Points on a hilly landscape, in no order, each with its height.
A ball rolls from a point to the lowest of its 2 nearest points, and stops where none of them is lower. Distance is the straight distance between rows; heights are no part of it.
Zotel: 10, -44, -7, -12, 40, 12, 12, 20, 55, 56, -19, -6, -24, -48, 8, -26, 25, -4, -9, -3, 28, -48  (h 11.1)
doke: -44, -34, 50, 9, -20, 27, 0, 39, 1, 31, -1, 14, 9, 8, 13, -33, 7, -2, -8, 19, -21, 34  (h 78.0)
Vuta: 10, -48, -13, -12, 33, 7, 33, 29, 36, 18, -9, 17, -16, -20, 17, -13, 13, -29, 5, 8, 21, -15  (h 17.6)
zazu: 7, 33, 7, 13, -39, -21, 35, -11, -56, -71, 0, 2, 43, -1, 2, 0, -22, -22, -2, -9, -12, -37  (h 50.3)
Zemop: -21, -19, -19, 24, 21, 3, 61, 22, 8, -14, -9, -6, 31, 21, 5, 6, 43, -32, -21, 15, -34, -24  (h 30.9)
menum: 28, -9, -59, -8, 17, -25, -36, -65, -2, 9, 2, -8, 17, -13, -8, -7, 1, -15, 14, 31, 8, -28  (h 22.6)
bupe: 4, -24, -23, 10, -11, 5, 47, 37, 3, 3, 1, 5, -1, 4, 17, -15, -18, -26, -9, 7, 17, -3  (h 24.7)
lada: 2, -31, -6, 10, 48, 3, 1, 21, 2, -1, -6, 16, 26, -7, -17, 8, 61, -53, -9, 9, -27, -40  (h 17.0)
fod: 0, 19, -34, -7, -13, -7, 16, -2, 5, 21, 28, -38, -1, 6, 5, 45, 5, 26, -17, -32, -3, 1  (h 54.0)
Fomut: 12, 12, 40, -12, -49, -15, -47, -2, -9, 41, -2, 9, 19, 4, 15, -11, -19, -6, 63, -48, 2, -29  (h 28.0)
Kisur: 8, -3, 27, 26, 11, 18, -8, -16, -20, 47, -28, -11, -18, -31, 7, -29, 20, 27, -1, 7, -6, 41  (h 67.1)
bitim: 24, -4, -27, 25, -32, -12, 20, -41, -5, 17, -20, -23, -6, 10, 34, -16, -11, 9, 23, -12, 7, -20  (h 39.4)
lisur: 6, 18, 2, 1, -32, -11, 13, 40, -41, -47, 56, 20, 14, -20, -13, 4, -15, 21, -13, -20, 2, 14  (h 56.9)
namig: -19, 19, -10, 7, 10, 2, 62, 31, -21, -54, 21, 9, 1, 22, -22, 24, 28, 13, -29, 3, -13, 8  (h 67.5)
Lege: 10, -12, 0, 8, -9, 24, -25, -10, 19, 14, -33, 24, -12, 3, 7, -51, -18, -3, 3, 21, 27, 21  (h 72.8)
ronu: -13, -10, -29, -3, -60, -19, 35, -26, -2, -34, 11, 8, -13, 25, 0, 10, 18, -16, -5, 30, 21, 37  (h 3.9)
Volid: 20, 0, -35, -7, 21, -9, -3, 23, 11, 2, 9, 0, -18, 16, -31, 16, -4, -13, -44, 22, 13, 40  (h 66.4)
tosom: 7, -20, -16, -34, 29, -5, -25, 14, 3, 18, 20, -10, 21, -61, -25, 12, 16, -7, -5, 6, -2, -8  (h 15.9)
lel: -5, 33, -58, -15, -16, -2, 5, -19, -15, -24, 35, -19, 27, -4, -15, 38, 24, 31, -20, -14, -25, -15  (h 57.2)
kek: 43, 13, -15, 3, -12, -26, -16, -28, -62, 16, -28, -9, 33, -29, 16, -18, -20, -20, 24, -19, -30, -11  (h 69.0)
Bamod: -27, 23, 12, -23, 20, 1, -29, -6, -19, -7, -17, -27, 18, -1, -17, 12, -8, -11, -13, 14, -47, 29  (h 63.1)
vurun: -44, -14, 27, 37, -24, 21, 7, -7, -5, -7, 4, 14, 23, 2, 25, -42, -12, -4, 14, 12, -5, 14  (h 75.7)
gudul: -24, -20, -35, -24, -10, -15, 21, 1, -6, -46, 18, 22, 26, 11, -22, 0, 27, -33, -25, 42, 6, 18  (h 21.0)
dafat: 11, -13, -51, 39, -14, 11, 64, -3, 18, 21, -16, -33, -10, 4, 21, 1, -3, -2, -5, -1, 5, -18  (h 32.3)
govob: -15, 1, -25, 19, -9, -8, 58, -7, -33, -41, -19, -10, 32, -7, 22, -5, 3, -16, -4, 1, -26, -34  (h 43.9)
gava: -26, 1, 38, 0, 16, 38, -45, 16, 19, 46, -2, -36, 4, -27, -7, -5, -5, 44, 8, -18, -28, -16  (h 22.4)
Ton: -23, 45, 14, 5, -26, -20, 42, -9, -24, -87, 30, 1, -13, 37, -22, 37, 9, 23, -29, 8, 5, 8  (h 71.2)
zav: 4, -13, 6, 8, 27, 30, -19, -13, 45, 0, -11, 2, -22, -14, 8, -23, -33, 25, 39, -32, 14, -43  (h 21.9)
guk: 1, 5, 29, -13, -4, 74, -45, 27, 33, 18, -2, 12, -16, 34, 10, -25, -30, 56, -19, -10, 28, -2  (h 28.4)
luf: 25, 27, 27, 12, -3, -3, -21, -46, 8, 19, -27, 20, -42, 23, 33, -1, 4, 19, 56, -24, 14, 16  (h 81.3)
lazok: -10, -3, -2, -5, 10, 0, 47, 63, -27, -66, 32, 61, -6, 22, -39, 19, 54, 28, -33, 8, -16, 14  (h 63.4)
boki: 14, -12, -43, -26, 6, -10, -38, -18, -1, -2, 1, -17, 26, -54, -34, -3, 3, -24, 25, 25, 10, -33  (h 21.4)
futu: 9, -12, 2, -19, 26, 22, -35, -11, 52, 35, -30, -18, -25, -39, 5, -29, -2, 20, 8, -11, 24, -26  (h 16.7)
Noz: 12, 19, 3, -19, -6, -16, -33, -24, -54, -20, -11, -7, 23, -39, -21, 13, -5, -9, 19, -8, -32, 20  (h 66.6)
Tusi: -10, -35, 52, 28, 43, 5, 46, 59, -21, -3, -6, 41, -18, 31, 11, 14, 43, -35, -12, -5, -24, 8  (h 83.5)
tolev: 42, 31, 14, 42, -50, -5, 7, -19, 2, 40, -37, -4, -30, 57, 17, 10, -36, 18, 4, -34, 21, 23  (h 46.3)
Kodat: 32, 1, -2, -38, -20, -28, -58, -34, 12, 52, -23, -15, -6, -8, 2, -12, -17, -10, 5, -12, 19, 2  (h 71.0)
potag: 35, 36, -13, 5, -8, -25, -12, -24, 0, 41, -3, -41, -27, 4, 3, 36, -6, 22, -11, -29, 7, 23  (h 51.6)
fup: 10, -9, -39, -29, 60, -3, 11, 46, 6, -35, 27, 26, 21, -8, -24, 23, 9, -22, -33, -11, -6, -37  (h 63.0)
sor: -32, 5, 39, 15, -34, 11, -20, -51, 4, -14, -28, 15, 5, 24, 16, -33, -18, 2, 40, -3, -1, -18  (h 78.4)
zup: -47, 4, 51, -5, 36, 19, -16, 20, -3, 7, 9, -4, -31, 17, 8, 14, -6, 29, 1, 34, -14, 21  (h 61.9)
lus: -34, -11, -8, -23, -13, -18, -6, -27, 19, -61, 13, 18, 5, -5, -8, -7, -12, -35, 19, 28, 27, -5  (h 30.8)
kul: -14, -7, 39, -10, 39, -1, -22, 6, -12, 32, -5, -18, -35, -26, -3, -2, 18, 26, -7, 39, -12, 38  (h 64.0)
domu: 62, 17, -15, -25, -29, -43, -36, -25, -36, 53, -21, -4, 9, -4, 4, -8, -18, -35, 21, -14, 2, -11  (h 70.2)
fumu: 9, 17, 41, -6, -22, 16, -69, -4, 3, 50, -9, -15, 0, -23, -2, -8, -24, 24, 39, -49, -24, -18  (h 25.8)
Savo: 27, 31, 11, 20, -33, -5, -2, -19, 15, 55, -36, -37, -64, 29, 12, 23, 2, 45, 1, -14, 17, 32  (h 49.1)
Kunar: -42, -29, 34, 8, 6, 13, 35, 32, -7, 2, -2, 17, -6, 21, 5, -7, 35, -34, -6, 29, -19, 46  (h 80.4)
tored: -12, -23, 4, 35, 27, 14, 30, 2, 48, -24, 31, 26, -19, 24, 11, 6, -20, 2, 11, 10, 41, 18  (h 26.0)
pud: 44, 22, 1, 50, -39, -28, 29, -17, -19, 10, -12, -7, 5, 34, 30, 15, -43, -3, 21, -48, 3, 1  (h 43.8)
Fipi: 6, 8, -68, -22, 9, -8, 32, 11, -5, -38, 15, -4, 35, -4, -24, 11, 22, 0, -34, -7, -9, -40  (h 60.6)
kug: 18, 19, 21, 2, 1, -3, -41, -53, 5, 8, -30, -4, 3, 19, 10, -10, -3, -10, 54, 3, -12, -5  (h 80.1)
tole: 4, -26, 5, 1, 9, 5, 1, 25, 26, 17, 7, 8, -35, 25, -12, 7, -20, -12, -34, 27, 37, 72  (h 67.4)
mifi: -31, 55, 32, -28, -32, -35, 25, -34, -16, -63, 8, 6, -17, 23, 2, 47, -2, 11, 0, -14, -1, 8  (h 73.8)
zimi: 33, 0, -27, -16, 47, 5, 17, 57, -4, -9, 12, 14, 16, 19, -20, 36, 12, -20, -64, -3, -9, 9  (h 64.8)
fes: -32, 15, 29, 3, -42, -12, 5, 24, -33, -17, 69, -11, 28, -37, 12, 23, -18, 21, 16, -18, -14, -9  (h 55.1)
ran: 4, -26, -31, 14, 46, 2, -11, -43, 24, -3, -26, -1, 7, 0, -8, -32, 17, -16, 6, 49, 1, -6  (h 13.6)
nedo: -42, 5, 16, -15, 12, 14, 13, -5, 28, -6, -5, -21, -4, 15, 15, 22, -14, -1, -14, 2, -15, 7  (h 58.6)
keti: 22, -23, -11, -22, -17, -4, -72, -18, 11, 26, -29, 7, 2, -16, -2, -44, -27, -29, 16, 18, 30, -12  (h 71.7)
Mevi: -2, 32, 43, -5, 7, 59, -62, 28, 7, 41, -12, -22, -25, 6, -4, -9, -20, 57, -14, -16, -16, -1  (h 25.5)
sonog: 17, -23, -13, -28, 61, -6, -16, 22, 16, 35, -4, 3, -6, -41, -31, 11, 65, -32, -29, 15, 4, -18  (h 8.4)
kan: -15, 22, 16, 33, -34, -18, 0, -23, -36, -25, 21, 2, 45, -17, 15, 6, -30, -8, 23, -24, -21, -20  (h 53.1)
Gese: 3, -15, 17, 15, 42, 19, 12, 10, 37, -2, 24, -3, -19, -20, 28, 2, -32, 18, 20, -27, 29, -5  (h 26.5)
bup: -23, 5, 3, -28, -39, -12, 30, 61, -46, -62, 53, 39, -6, 4, -37, -7, 24, 37, -26, 10, 5, 36  (h 59.5)
sigus: -29, -19, -18, 17, 20, -4, -5, -29, 57, -19, 19, 10, 14, 22, 2, -21, -18, -7, 5, 36, 30, -2  (h 23.7)

For each start below, name the point where the ball stops.
potag: Zotel
Kodat: nedo
Ton: sonog
fes: sonog
Volid: Zotel

Call two points neighbours if one is among the 2 nearest of the other. Go from one point of each pair to the other, from neighbour to neighbour, staying as low as possible. Name the highest point that can't be avoided.
sonog and ran: menum
Zotel and sonog: Gese
ronu and Zotel: lus
nedo and gava: Lege
